Each row is a point on a tangle of strands that fork, close into loops and nearly touch. The rows are in no order.
Points whose rows are less than 54.3 apart are linked; no others are. Some points are linked to none.
J_353: [0 -21 11 -2 18 -9 -21 5 -7 9 -5 -7 -26 1 -7 -10 -14 2 18 19 -18 2 -22 6 1 -3 -5 -2]
J_738: [-1 8 0 7 -1 -7 5 15 -8 -11 -2 4 -16 -6 14 7 7 -20 1 4 -8 -3 3 -4 15 3 -2 17]
J_320: [-2 -21 20 -21 2 6 -11 1 1 5 -8 14 7 29 10 -9 -11 17 -3 2 -3 -1 -1 -17 -9 -4 -1 -7]
J_359: [-10 11 -11 16 -7 -17 6 18 -10 -20 5 0 -7 -12 -12 15 26 -14 -1 4 -4 -29 -6 12 -13 6 -7 13]
J_45: [3 -6 -12 4 37 -5 -9 -4 -20 17 -24 -17 7 3 -20 -13 1 18 33 4 -13 -15 -21 2 -18 -20 20 -11]
J_305: [5 2 12 -16 14 -16 -17 15 2 -1 14 1 -5 3 25 -2 -7 -18 -14 9 -7 12 -3 -30 21 -3 -16 12]
J_735: [2 -32 20 6 11 7 -19 2 -18 -2 1 -13 14 -30 -2 -2 -3 4 12 23 0 3 -15 -17 -16 -23 -7 -10]
J_103: [-21 -9 -2 7 6 0 20 -11 0 -10 -17 3 -3 -2 23 9 20 0 6 3 -9 -25 13 19 -11 -1 -3 3]
J_176: [-30 5 -20 19 4 20 -3 -1 16 -22 -2 -1 -3 -16 25 10 4 1 4 5 4 -33 5 -2 2 -13 11 11]
J_254: [-3 -14 8 1 -2 14 7 -10 -1 -2 9 -7 15 -25 0 12 -8 -3 -4 4 -1 -8 2 -26 27 13 6 -10]
J_60: [20 0 -14 -24 14 -2 2 -5 1 -5 -20 13 8 24 15 2 -16 -1 24 12 -26 3 12 -3 3 12 15 -13]
J_793: [-5 10 5 11 -1 14 16 9 -9 -8 1 0 10 -29 2 5 19 9 -14 -13 15 -15 1 1 -15 -7 17 5]
J_843: [-4 16 2 0 -10 -13 -9 -11 17 19 11 3 7 32 -1 -4 -12 2 -23 -15 27 13 -3 5 6 3 -27 -3]
J_433: [1 -15 -7 -4 6 17 -4 -18 5 14 -11 -3 3 -6 -16 -7 -20 17 24 -12 -3 12 -10 28 -1 -13 17 -36]
J_281: [-14 12 -13 9 -4 -10 -1 13 12 -20 -13 7 -24 -8 18 8 6 -22 17 11 -9 -7 12 4 9 -2 -6 22]
J_174: [6 7 18 -12 11 -11 -24 14 7 10 13 5 -14 -6 10 -13 -17 -17 -7 13 5 28 -12 -16 7 0 -16 6]
J_678: [7 -7 -7 -6 -1 -23 13 6 1 15 0 -3 -24 -6 -21 0 10 -6 4 -6 -11 16 -8 32 -3 21 1 9]
J_885: [-13 -25 22 -4 13 -16 -28 2 -7 4 10 1 -22 9 7 -12 0 4 19 16 -22 18 -3 6 11 4 -16 9]
J_621: [-16 -1 22 -5 -19 -17 -9 3 -12 0 29 3 1 -22 -19 10 4 -16 1 7 0 25 -16 15 -8 10 -24 3]
J_891: [-22 -5 22 3 10 19 -21 6 -7 1 22 -10 -2 -28 6 -8 -1 2 -14 19 14 -10 -25 -20 -1 -14 -2 -6]
J_877: [3 -31 20 -10 1 -4 -17 -3 1 -1 18 -1 12 -11 9 -5 -19 -7 5 12 -10 36 3 -1 8 -9 -16 -8]
J_109: [0 4 14 -22 -15 -12 -2 10 8 -5 16 19 4 -16 1 0 4 -12 -8 3 8 42 6 -12 -4 -1 -16 0]
J_696: [-7 7 6 7 -26 -2 2 25 -5 -15 17 6 -4 16 2 8 10 10 -12 -15 -1 -24 -9 2 7 18 -7 5]
J_980: [16 12 -14 3 10 2 1 -7 15 -13 4 -5 -6 9 26 15 -13 -21 -9 4 -8 0 22 -12 11 -14 -2 23]
J_17: [-5 1 -10 14 -11 -8 26 7 -10 -27 -2 1 1 -16 -3 16 25 -15 8 3 -15 -25 10 11 2 15 6 3]
J_346: [-3 -4 3 9 -6 -8 -13 -13 -11 5 -15 -2 -4 -12 -17 -13 2 4 26 -8 24 32 -12 13 6 -5 -18 -28]
J_423: [12 31 -7 17 16 -12 10 4 -6 7 -22 -14 -21 -6 -2 12 17 -2 -3 -5 12 -25 -10 32 -26 8 -5 25]
J_763: [9 9 -5 -7 -39 -5 3 4 19 -1 21 15 14 -3 -1 23 -9 -8 -24 -19 16 9 -4 -12 -1 3 -17 2]
J_636: [7 6 -4 -2 5 6 4 -13 1 11 -8 -1 8 10 -11 -18 -19 -3 2 -12 4 17 -2 2 27 -5 -5 -30]
J_683: [-14 16 -7 13 10 22 4 0 4 -8 -3 0 1 4 25 5 7 7 0 -8 -9 -27 9 2 4 -12 20 8]
J_326: [-8 -7 -6 3 -11 -4 -8 0 5 -23 27 -2 3 5 -6 6 21 0 4 8 -12 10 16 -21 27 18 -2 6]
J_952: [-17 -21 10 8 8 -10 7 -7 -11 -11 -4 6 -4 6 9 0 12 2 14 6 -17 -3 17 14 -3 0 -2 11]
J_658: [4 -6 -9 4 22 13 -7 -7 1 27 -2 -16 -11 -10 -12 -36 -8 10 -4 -2 11 4 -19 13 13 -18 14 -27]
J_247: [-12 -8 12 12 -17 -3 -10 12 -20 -7 3 -4 -7 -2 -8 3 3 -4 30 3 -19 1 -11 -1 19 17 2 -1]
J_372: [3 -12 11 -13 -11 -19 -12 -7 -1 14 -10 -1 20 28 -4 -15 3 -1 5 3 -4 18 21 -36 9 8 -2 -14]
J_895: [-9 12 7 16 27 3 -2 6 -17 4 -15 -8 -11 10 5 -18 2 4 2 -2 -4 -16 -4 5 14 -6 12 -2]
J_347: [-18 -8 16 3 -8 12 -7 -12 4 6 7 3 28 16 1 -12 4 20 -19 -7 25 6 2 -18 5 -13 -9 -20]
J_205: [8 -7 -10 -13 -4 14 5 -12 14 24 -15 8 -6 -3 -4 -1 -23 10 9 -11 6 2 -26 19 9 -3 13 -33]
J_908: [8 6 -9 8 -9 3 8 3 6 -17 32 4 22 -5 -2 2 9 6 -40 -9 14 -10 14 7 -8 9 -8 10]
J_188: [6 17 -13 10 6 3 5 -12 9 -18 12 -3 -9 -15 28 15 -2 -23 -8 7 3 0 22 10 -2 -12 -9 34]
J_37: [-5 16 -5 5 8 -20 16 5 -10 2 -14 -11 -11 1 -20 15 18 -11 3 2 -5 -17 -13 21 -25 3 -10 23]
J_996: [22 17 -10 -3 -19 -6 -12 -10 18 12 12 -3 6 22 2 11 -14 -10 -20 -6 3 12 15 -16 -10 -14 -4 26]
J_618: [-20 -1 12 14 -11 16 -16 3 -21 4 1 -12 9 -2 -19 1 5 2 27 -6 -14 -2 -13 10 12 0 7 -9]
J_656: [22 -5 -10 -12 14 -10 -12 4 2 18 -12 -1 -35 -3 4 -26 -6 -2 2 14 2 12 -21 -2 11 8 9 -3]
J_290: [11 21 -19 -13 6 -26 3 10 16 5 2 9 -37 2 6 -3 13 0 -7 -2 -5 16 6 14 0 16 -2 24]
J_995: [-2 5 -10 6 -9 -16 2 10 -2 -19 29 7 -9 -30 -2 18 10 -9 -16 4 4 -21 -8 3 -10 24 -9 17]
J_883: [4 13 1 18 10 9 21 -4 -18 -2 -8 -7 1 -9 -13 -16 8 -6 0 -3 4 4 21 12 -2 -9 7 6]
J_761: [-17 8 -6 11 14 -15 15 -7 -9 -7 -18 -3 -11 -5 -5 12 19 -14 9 17 3 -16 -1 12 -29 -15 -15 28]
J_278: [-3 -7 2 -17 -8 -21 -8 14 5 -8 23 4 12 10 -7 6 33 1 11 0 -20 23 25 -22 17 12 -10 7]
J_371: [-13 0 -6 11 30 -6 -1 -6 -3 -3 -25 -3 -21 -5 -9 -11 8 -3 17 21 -2 -10 -4 8 -32 -25 -5 18]
J_628: [-17 -5 22 4 -2 -10 -8 -3 -4 13 11 3 -4 -6 -22 -2 -8 -7 1 -3 4 15 -23 24 -15 0 -22 2]
J_515: [12 6 -4 2 -10 -6 1 17 0 -23 30 10 7 -21 -5 8 14 -4 -35 -4 12 -21 -2 19 -14 17 -11 12]
J_532: [10 -28 7 -6 2 10 -15 -10 9 4 4 -5 16 26 -1 -21 -23 22 11 -2 -6 14 0 -2 5 -19 -2 -31]
J_102: [-17 -5 -8 10 4 8 -5 -16 6 -13 19 -3 2 9 -3 8 17 19 -14 9 10 -21 10 -30 18 20 4 4]
J_246: [9 6 -1 -10 -4 -9 26 13 -3 -14 -20 12 -3 16 14 7 12 3 -5 -3 -1 -5 18 2 -12 16 5 7]
J_444: [11 -1 2 -8 -12 -2 12 -15 2 12 -5 2 29 25 9 13 -1 -8 -24 -12 0 -22 18 -26 0 6 0 8]
J_147: [-20 -11 14 -5 -19 14 -15 9 5 -20 20 14 -8 13 -3 2 11 21 -3 8 -1 -6 -1 -16 -3 8 1 8]
J_732: [-13 1 3 5 15 -6 2 -4 -1 -9 -4 17 -24 11 4 -15 13 6 2 9 -3 3 16 14 -10 -4 -1 18]
J_851: [4 26 2 12 -6 15 0 9 1 2 -1 8 1 8 10 0 -2 15 -22 -23 23 -2 -2 1 -3 -7 0 12]
J_263: [1 6 2 1 11 0 15 -3 -4 -10 4 9 -4 -1 30 6 19 2 -23 -2 12 -16 13 15 -22 6 -7 25]
J_876: [-12 -1 -10 13 -5 9 -8 -6 7 -17 18 -6 -3 11 4 7 7 -3 1 9 -8 -13 11 -27 32 11 4 7]
J_194: [13 -13 2 -11 3 5 -8 4 -15 -8 -14 15 13 15 4 0 -13 13 34 8 -23 7 9 -4 4 12 17 -15]
J_71: [21 4 -6 1 25 12 -1 0 13 -6 -11 -7 -29 2 18 -13 -17 3 -1 12 -4 0 4 12 -17 -22 5 4]
J_413: [5 -19 11 1 -27 -17 0 5 -7 -4 -1 14 18 -11 -9 7 5 5 24 -19 10 32 4 20 4 8 -15 -24]
J_967: [13 3 -13 -10 -8 1 0 -3 20 -1 13 0 8 8 18 25 -9 -18 -14 -2 -4 0 11 -26 4 -8 0 24]
J_399: [6 -13 -1 -2 3 -12 13 -7 -7 25 -12 -7 -7 -5 -18 1 1 -4 13 -10 -10 1 -14 25 4 11 7 -2]
J_46: [7 11 -4 -9 10 -8 6 0 8 3 -7 10 -34 17 10 -10 0 6 -8 0 7 3 4 12 -12 16 -4 20]
J_392: [-22 -6 17 5 -6 19 0 9 -5 -7 13 3 -1 5 -8 0 12 18 2 -4 -6 -7 0 7 -10 -7 15 5]
J_111: [-3 -22 3 6 2 -20 -19 7 -26 -10 -5 -7 -7 -6 -6 6 5 -11 48 16 -23 0 -2 -4 6 1 -2 7]
J_939: [8 9 5 -8 -6 -22 -1 3 3 11 -8 -3 10 29 -1 -11 16 -8 -11 -1 -5 9 27 -32 -1 0 -4 6]
J_780: [5 16 -5 15 0 11 18 -3 -2 9 -5 -4 -1 -2 -17 -20 5 10 -10 -19 17 11 6 30 -14 -6 6 -4]
J_211: [30 -8 -31 -21 21 10 4 -7 1 16 -20 -6 -12 0 3 -17 -14 7 4 15 -14 -3 -8 12 8 9 25 -21]
J_569: [-15 -22 18 4 6 21 -28 3 -15 -9 10 -17 10 -30 0 -5 2 14 1 18 15 9 -9 -17 1 -13 3 -19]
J_535: [14 7 -5 -12 -16 -5 23 -6 7 13 -6 0 31 24 4 7 0 -9 -27 -24 6 -3 16 0 -1 7 -3 -5]
J_691: [2 -11 -2 -3 -10 4 2 -12 -2 0 9 -8 37 2 -4 5 -1 -6 -3 3 -3 8 12 -38 34 12 2 -18]
J_461: [-9 21 -16 -5 20 23 -7 2 10 -18 -18 0 4 11 35 11 -7 4 6 7 -18 -35 4 1 2 -15 23 -11]
J_800: [3 -6 9 -6 -5 2 23 11 -12 -6 -21 13 2 4 -1 0 5 15 9 -12 -3 -6 5 19 -18 15 16 -9]
J_806: [-3 16 -9 7 22 13 6 -12 13 4 -16 -16 -26 6 9 4 9 16 8 -6 -2 -14 3 32 -17 -8 21 4]
J_390: [11 27 -15 -9 17 28 8 -11 16 8 -18 -15 -14 17 22 6 -9 12 13 -5 -10 -15 2 24 -7 5 29 -1]
J_301: [-6 19 -4 20 -12 -2 7 11 3 3 1 -5 -3 -8 -30 -8 3 4 -3 -29 21 8 -13 32 -10 -11 -6 -15]
J_469: [-3 -3 -2 1 16 9 -6 -12 -4 22 -7 -8 1 10 -10 -28 -14 8 6 -11 0 4 -14 10 30 7 12 -25]
J_643: [-5 16 4 1 -29 -2 -3 8 8 3 26 7 1 -11 3 13 -16 -20 -15 -14 12 18 -16 12 7 4 -18 2]
J_619: [0 4 -10 -14 12 -1 0 -4 11 -14 -21 10 3 24 26 5 -14 0 10 11 -20 -26 10 -4 2 0 7 -7]
J_365: [0 27 0 12 -12 24 5 17 3 -10 0 0 9 -11 12 5 9 13 -21 -25 15 -7 3 1 -14 -10 28 8]
J_232: [4 -5 15 -8 -7 -3 -6 8 1 1 -5 8 -17 3 -10 -13 -10 5 9 -3 3 27 -8 5 4 6 -4 -3]
J_555: [6 14 -11 -13 16 -26 7 14 9 1 -4 9 -24 1 -1 -8 18 -6 9 -6 -18 25 16 5 16 9 -3 16]
J_810: [1 12 -20 4 -13 4 24 3 -2 -28 0 7 2 0 6 17 14 -3 2 3 -8 -24 18 -9 12 18 16 1]
J_911: [-10 -14 17 -4 -6 0 -17 -9 -1 9 2 -14 30 30 4 -12 1 3 -13 6 9 16 8 -23 17 -2 -17 -18]
J_393: [15 4 -1 6 15 9 -4 1 10 -11 0 -2 -11 4 26 -8 -14 -7 -11 14 2 -2 9 -8 -5 -23 -3 11]
J_648: [7 -5 3 6 -28 -13 10 8 -11 0 -14 5 5 -7 -28 1 2 13 20 -17 6 13 -8 27 -15 9 -5 -22]
J_536: [23 7 -27 -9 17 11 6 -14 8 5 -22 -14 -29 -7 6 -7 1 -4 15 20 -7 -14 -11 18 3 3 29 -7]
J_421: [3 19 -4 12 -12 0 -9 4 10 18 7 2 2 22 0 -5 -10 18 -25 -31 29 -1 -9 12 1 2 -15 6]
J_367: [-8 -12 -4 -13 -14 1 -20 -9 3 -12 7 -15 20 -6 -6 1 3 3 -11 18 26 42 14 -33 19 7 -21 -15]
J_850: [2 1 9 2 -10 21 14 -1 7 0 5 3 8 -16 4 14 -16 -9 -11 -10 6 0 -4 9 -8 -14 0 8]
J_227: [17 9 -12 -11 -16 -10 13 -12 19 19 -10 -1 13 29 -10 4 -17 -10 -10 -22 9 12 14 -5 -8 -1 -2 -11]
J_403: [9 -3 -9 -15 -31 -9 -2 -3 9 8 2 4 30 8 -12 20 6 -17 0 -2 -3 3 15 -41 12 10 1 -16]
J_595: [6 16 -9 8 -20 -13 -8 3 1 -7 10 -1 3 11 4 10 16 -6 -24 3 13 -13 15 -37 2 15 -2 21]
J_858: [4 -3 18 -5 -6 7 11 4 -15 9 -32 12 8 -15 -7 -6 -4 14 15 -8 10 1 -6 11 -21 -2 15 -19]
J_544: [3 7 -27 -10 18 0 11 -21 3 12 -33 -18 -17 2 -3 9 14 -6 25 17 -6 -23 -18 24 0 9 19 -4]
J_307: [-7 -11 1 13 17 3 4 -3 -20 -6 -9 -16 21 -18 -6 10 5 -6 21 8 -18 -26 -6 -15 -8 -24 6 3]
J_244: [5 -26 18 4 6 -5 -24 8 -19 2 -7 -10 -4 -10 -8 -2 -11 -5 32 16 -12 3 -16 -7 -6 -14 -10 -1]
J_522: [-5 -14 2 -1 9 3 9 -12 1 19 -8 -12 -5 -2 -18 12 -7 -6 12 -4 -17 -4 -14 25 -17 -5 3 11]
J_11: [8 -6 0 -10 -7 7 -5 -6 22 -8 23 7 -7 -12 9 20 -17 -13 -17 10 5 4 0 -34 7 8 -3 17]
J_43: [20 -5 -17 -15 20 13 9 -10 6 21 -12 -6 8 2 6 -9 -34 5 3 -2 -13 -6 -14 18 10 1 17 -33]
J_466: [2 -12 5 -5 -32 -16 8 -3 6 -14 2 16 29 -2 1 15 6 1 6 -14 14 28 11 -9 4 3 -19 -31]
J_758: [-13 16 -11 6 27 4 0 -3 -13 7 -19 4 -12 15 1 -9 3 11 19 -2 -14 -23 -2 17 9 6 26 -11]
J_480: [7 6 -3 5 31 9 -4 -9 3 6 -16 -9 -32 -8 -9 -16 -7 0 1 12 5 -1 -5 10 -26 -23 11 13]
J_634: [12 -26 -3 -13 9 -8 -20 1 3 16 0 -11 3 16 3 -23 -26 8 15 3 -12 25 -8 -3 18 0 -6 -24]
J_540: [-2 -13 2 -16 -32 -18 11 -4 16 -3 13 15 28 -2 -2 26 5 -5 -17 -10 17 13 3 -23 4 7 -25 -15]
J_264: [15 7 -23 -13 -17 8 14 -6 5 22 -10 2 -19 2 -7 -9 6 6 -9 -9 12 -5 -19 23 10 25 19 -9]
J_356: [13 -9 1 -19 4 -9 -5 8 5 0 9 -6 10 -5 14 9 -1 -16 -6 8 -13 13 6 -51 23 -7 -3 0]
J_191: [-7 11 -7 7 1 -2 18 -1 13 -14 -15 -1 1 1 38 20 21 2 -4 1 6 -33 15 21 -14 9 -11 18]
J_603: [-25 3 -22 19 -2 -1 -9 -1 12 -26 -2 5 -16 -20 16 3 5 -15 10 23 2 -15 10 -1 -3 -19 -9 21]
J_406: [-7 8 9 1 4 20 -1 -11 -1 -3 30 10 -3 1 10 -6 -3 5 -24 7 8 3 8 13 -30 -14 0 21]
J_20: [5 -15 10 6 25 8 -3 -3 -3 17 4 -13 -1 8 14 -16 -23 -1 -6 0 -14 -5 -6 5 8 -17 -9 -5]
J_108: [0 -26 10 -10 11 -4 -21 0 3 6 13 -9 -4 23 2 -12 -13 -1 9 9 -21 29 3 -3 14 -5 -14 0]
J_774: [0 3 1 -9 -18 0 2 -11 8 8 -9 7 25 25 -10 1 -25 -5 -1 -13 2 11 8 -13 13 -7 -3 -28]
J_839: [3 -3 0 3 -9 -12 10 19 -3 -4 5 2 -13 4 -25 0 6 1 -4 -18 -7 -7 -6 38 -12 22 -4 1]
J_324: [-1 5 5 0 -12 -8 1 17 3 -4 20 9 -12 10 -6 11 -1 -6 -12 -17 -11 -5 -5 21 -2 22 -13 14]
J_33: [10 7 -14 2 -26 -16 -2 6 6 -10 21 -4 14 3 -21 6 21 0 -26 1 19 1 18 -39 9 25 -6 5]
J_177: [5 10 3 -10 -15 10 -2 9 11 12 -9 8 5 30 10 10 -20 0 -6 -11 0 -9 -5 -6 2 7 4 6]
J_141: [17 2 -18 -8 6 2 0 -6 12 24 -9 -1 -25 7 -1 -20 -8 5 -12 -6 15 3 -15 9 22 11 11 0]
J_768: [-7 -12 17 15 15 11 -6 -10 -10 8 5 -11 8 -6 -3 -16 -12 -5 -3 -3 -4 14 -2 11 5 -18 -6 -7]
J_878: [-3 10 6 14 -19 11 11 9 -9 -12 12 0 7 -39 -18 9 10 0 -15 -1 24 -9 -11 -7 -7 4 -1 4]
J_162: [-8 7 3 19 -17 3 8 7 -8 4 2 -7 15 -12 -39 8 5 -3 2 -12 9 1 -22 15 -17 -14 -11 -5]
J_180: [-6 -14 -13 -4 19 -7 -6 -2 8 6 -12 -2 -38 9 8 -1 -12 -2 22 9 -21 -15 -21 14 0 -1 5 4]
J_716: [18 17 -14 -7 -16 -10 23 16 5 -26 -10 12 1 4 15 20 17 -13 -1 -2 -3 -5 19 -16 4 17 9 12]
J_931: [-6 6 7 -7 2 -17 -5 21 -3 -9 11 4 -15 6 -3 -6 19 -3 15 -2 -25 31 14 -7 20 7 -7 13]
J_608: [-15 13 8 10 12 4 0 -4 -4 1 16 6 -2 -14 9 6 12 3 -18 3 6 -18 1 18 -33 -11 -1 27]
J_67: [-12 -5 18 1 4 6 1 -6 -6 23 8 0 -1 -8 -13 7 -8 -8 -7 -2 0 2 -21 26 -30 -16 -8 16]
J_105: [12 9 -8 -13 -13 8 22 3 15 14 -13 -2 -6 9 -3 6 -2 13 -8 -23 4 -4 -8 33 -8 23 7 -18]
J_887: [9 7 3 -16 -11 -21 14 20 9 -2 9 20 -3 2 -5 -5 6 -3 -11 -7 6 30 14 5 -14 9 -12 2]
J_348: [-6 -1 6 4 -16 8 -3 -9 7 5 19 -2 22 12 -5 -1 3 8 -31 1 22 -6 8 -28 -3 0 -12 1]
J_579: [1 -18 14 9 15 18 0 -7 -17 7 -4 -12 26 -8 -2 -19 -15 4 16 -5 -1 4 3 3 11 -17 7 -27]
J_25: [3 -1 -6 -14 -33 -9 -14 -5 26 8 16 -1 13 1 -20 15 9 -13 -6 3 -2 11 20 -41 -2 3 4 -2]
J_631: [-10 -7 14 6 -3 -2 -1 -5 -10 17 -24 6 -4 -11 -14 -13 -5 20 15 -14 20 11 -23 11 0 -4 -2 -28]
J_358: [-18 1 20 8 -19 21 -7 10 -6 1 2 5 8 -2 -12 -1 2 17 7 -12 3 8 -14 7 5 -2 8 -9]
J_689: [23 0 5 -20 27 -15 -9 9 10 15 -1 7 -25 3 11 -20 -16 -4 -10 7 -2 20 -7 -6 2 0 -6 7]
J_438: [2 -11 11 -9 -10 3 6 13 1 -9 5 10 -8 -30 10 20 -9 -15 -5 13 6 -6 -15 -25 4 9 3 10]
J_629: [-16 -15 13 11 2 -7 3 -8 -22 -1 13 -1 5 -12 -16 2 15 -11 9 12 -10 -2 3 2 -8 -1 -12 15]
J_593: [-13 -21 11 -3 -23 6 -5 -7 3 -14 24 5 11 -22 -9 10 0 11 -4 3 12 24 4 -3 2 7 -8 -8]
J_456: [0 -8 -20 10 32 -12 -2 -8 -10 -2 -32 -10 -11 1 -16 -16 2 6 35 22 -12 -12 -11 6 -14 -18 3 4]
J_507: [-8 4 -7 4 10 -4 14 -6 -9 8 -15 1 -18 11 -13 0 8 10 15 -7 -16 -20 -4 30 6 24 12 -4]
J_859: [-16 2 10 8 15 23 -12 3 2 -5 17 0 3 -18 18 0 2 10 -21 1 12 -19 -9 -21 3 -17 16 9]
J_383: [14 15 -3 -2 -9 3 -18 -12 14 13 9 4 8 20 4 -7 -25 -5 -23 -6 21 12 2 -12 -7 -14 -20 16]
J_541: [3 16 9 -16 -3 -19 -4 -9 0 11 33 12 10 -1 13 -9 -7 -10 -32 0 12 16 8 -10 -9 4 -17 14]
J_316: [3 -10 9 -1 3 10 -13 10 -3 -19 4 0 0 2 7 -7 -15 -5 5 16 -11 -4 -2 -25 17 -8 2 -8]
J_321: [1 4 -11 11 -17 -1 1 -5 12 -6 34 -6 19 0 -20 4 8 13 -36 -4 24 -5 16 -25 2 13 -5 1]
J_313: [-1 2 4 -3 11 18 0 2 -18 -12 -16 19 23 7 8 3 -9 6 17 13 -21 -15 6 -12 9 6 27 -21]
J_890: [-7 -3 -5 4 20 -3 9 -6 -11 0 -25 -13 3 -6 10 10 -4 -15 24 9 -25 -27 -4 10 4 -16 4 0]
J_215: [2 -3 9 6 -17 7 4 5 -19 -22 4 7 13 1 -7 -8 14 16 10 1 -1 8 18 -9 5 15 6 -9]
J_698: [-6 -5 5 15 -25 2 12 -3 -9 -7 19 -4 21 -35 -31 13 7 -13 -5 1 8 5 -9 6 -10 -2 -9 -3]
J_725: [-4 6 -17 -1 21 -19 17 -7 -1 8 -35 -13 -16 -4 9 10 6 -19 23 7 -15 -22 -4 19 -2 9 5 3]
J_823: [25 7 -12 -19 0 -3 8 -14 16 19 -19 1 -1 28 -4 -10 -10 -1 -7 -5 1 16 20 -10 -8 -4 8 -2]
J_61: [4 19 -14 3 0 -14 8 3 6 -13 20 3 -14 -12 18 22 4 -27 -9 2 -12 6 16 23 -11 1 -9 33]
J_826: [7 6 4 2 -9 2 -2 -8 3 -4 -14 9 4 6 -7 -16 -16 10 19 -9 21 29 -2 -1 17 -10 -8 -43]
J_521: [2 -14 17 -6 11 17 -15 3 0 1 -2 -2 15 26 11 -24 -12 27 -3 7 0 1 4 -24 -3 -16 1 -20]
J_855: [27 -4 -22 -18 6 -4 5 -16 9 18 -8 -1 -10 21 -6 -26 -3 4 -7 -2 3 18 6 -6 20 8 13 -5]
J_192: [6 17 7 1 -9 -16 1 10 -6 -2 -3 6 3 26 7 -9 11 -5 -18 1 14 -1 13 -29 7 12 -7 18]
J_291: [15 -19 -13 -3 19 3 -14 1 -16 21 -14 -15 2 -10 -20 -15 -11 20 29 8 -11 -5 -26 6 -11 -11 21 -30]
J_668: [-6 23 -22 19 15 -3 -1 -2 7 -1 -20 -10 -34 -4 8 -2 13 8 3 2 14 -20 -6 32 -20 1 3 25]
J_795: [-14 -9 15 5 3 23 -4 -13 5 4 27 8 8 4 -2 -15 -6 9 -14 -1 3 16 9 7 -4 -18 -6 6]
J_93: [-5 -17 2 -1 5 22 8 -1 -6 -9 -3 0 12 -28 4 13 2 7 7 1 -2 -21 -4 -21 5 3 21 -5]
J_874: [-2 -6 9 11 10 8 4 -3 -21 13 -16 -18 32 -16 -16 -2 -2 -1 18 -4 -3 -3 -7 -1 -10 -24 13 -9]
J_673: [-3 -9 10 -5 1 8 15 5 -21 -12 -21 10 11 -11 17 11 4 -1 12 8 -12 -24 0 -9 3 9 10 -2]
J_617: [-13 10 11 -2 -22 -17 -6 8 -3 -11 29 7 9 -19 -10 5 5 -14 -15 -4 11 23 -12 19 4 5 -31 -13]
J_446: [-16 -10 1 21 11 0 6 -10 -20 1 3 -9 12 -20 -18 12 14 -10 1 6 0 -21 -9 -5 -6 -13 -5 18]
J_641: [1 21 2 13 11 3 -1 8 -15 3 -18 -6 -15 2 13 -2 -11 -11 3 -11 -1 -18 -9 4 11 5 3 12]
J_151: [-16 5 -11 10 7 18 -2 -5 17 -14 19 1 -1 -4 8 13 9 21 -25 3 16 -22 7 -26 0 2 9 17]
J_576: [2 -9 17 -13 -17 -10 1 17 -1 -11 6 15 -2 -24 4 9 8 -10 5 7 0 24 1 -24 4 7 -4 4]
J_361: [-2 -6 8 8 11 24 -11 15 -7 -2 0 -8 6 -22 5 -4 -13 5 6 -1 -8 -13 -18 -12 -5 -32 19 -17]

A piece is all that can be reached along the links. How many separate loops has the piece of each point below (a circle has one, a figure eight two, a Y none), and how many tips (points with one link)?
J_320: loops 1, tips 6
J_301: loops 1, tips 9
J_540: loops 0, tips 3

How many points has the smallest loop of links through each point below? Write 0 if it is on no loop.
J_768: 13
J_939: 9
J_859: 0
J_383: 0
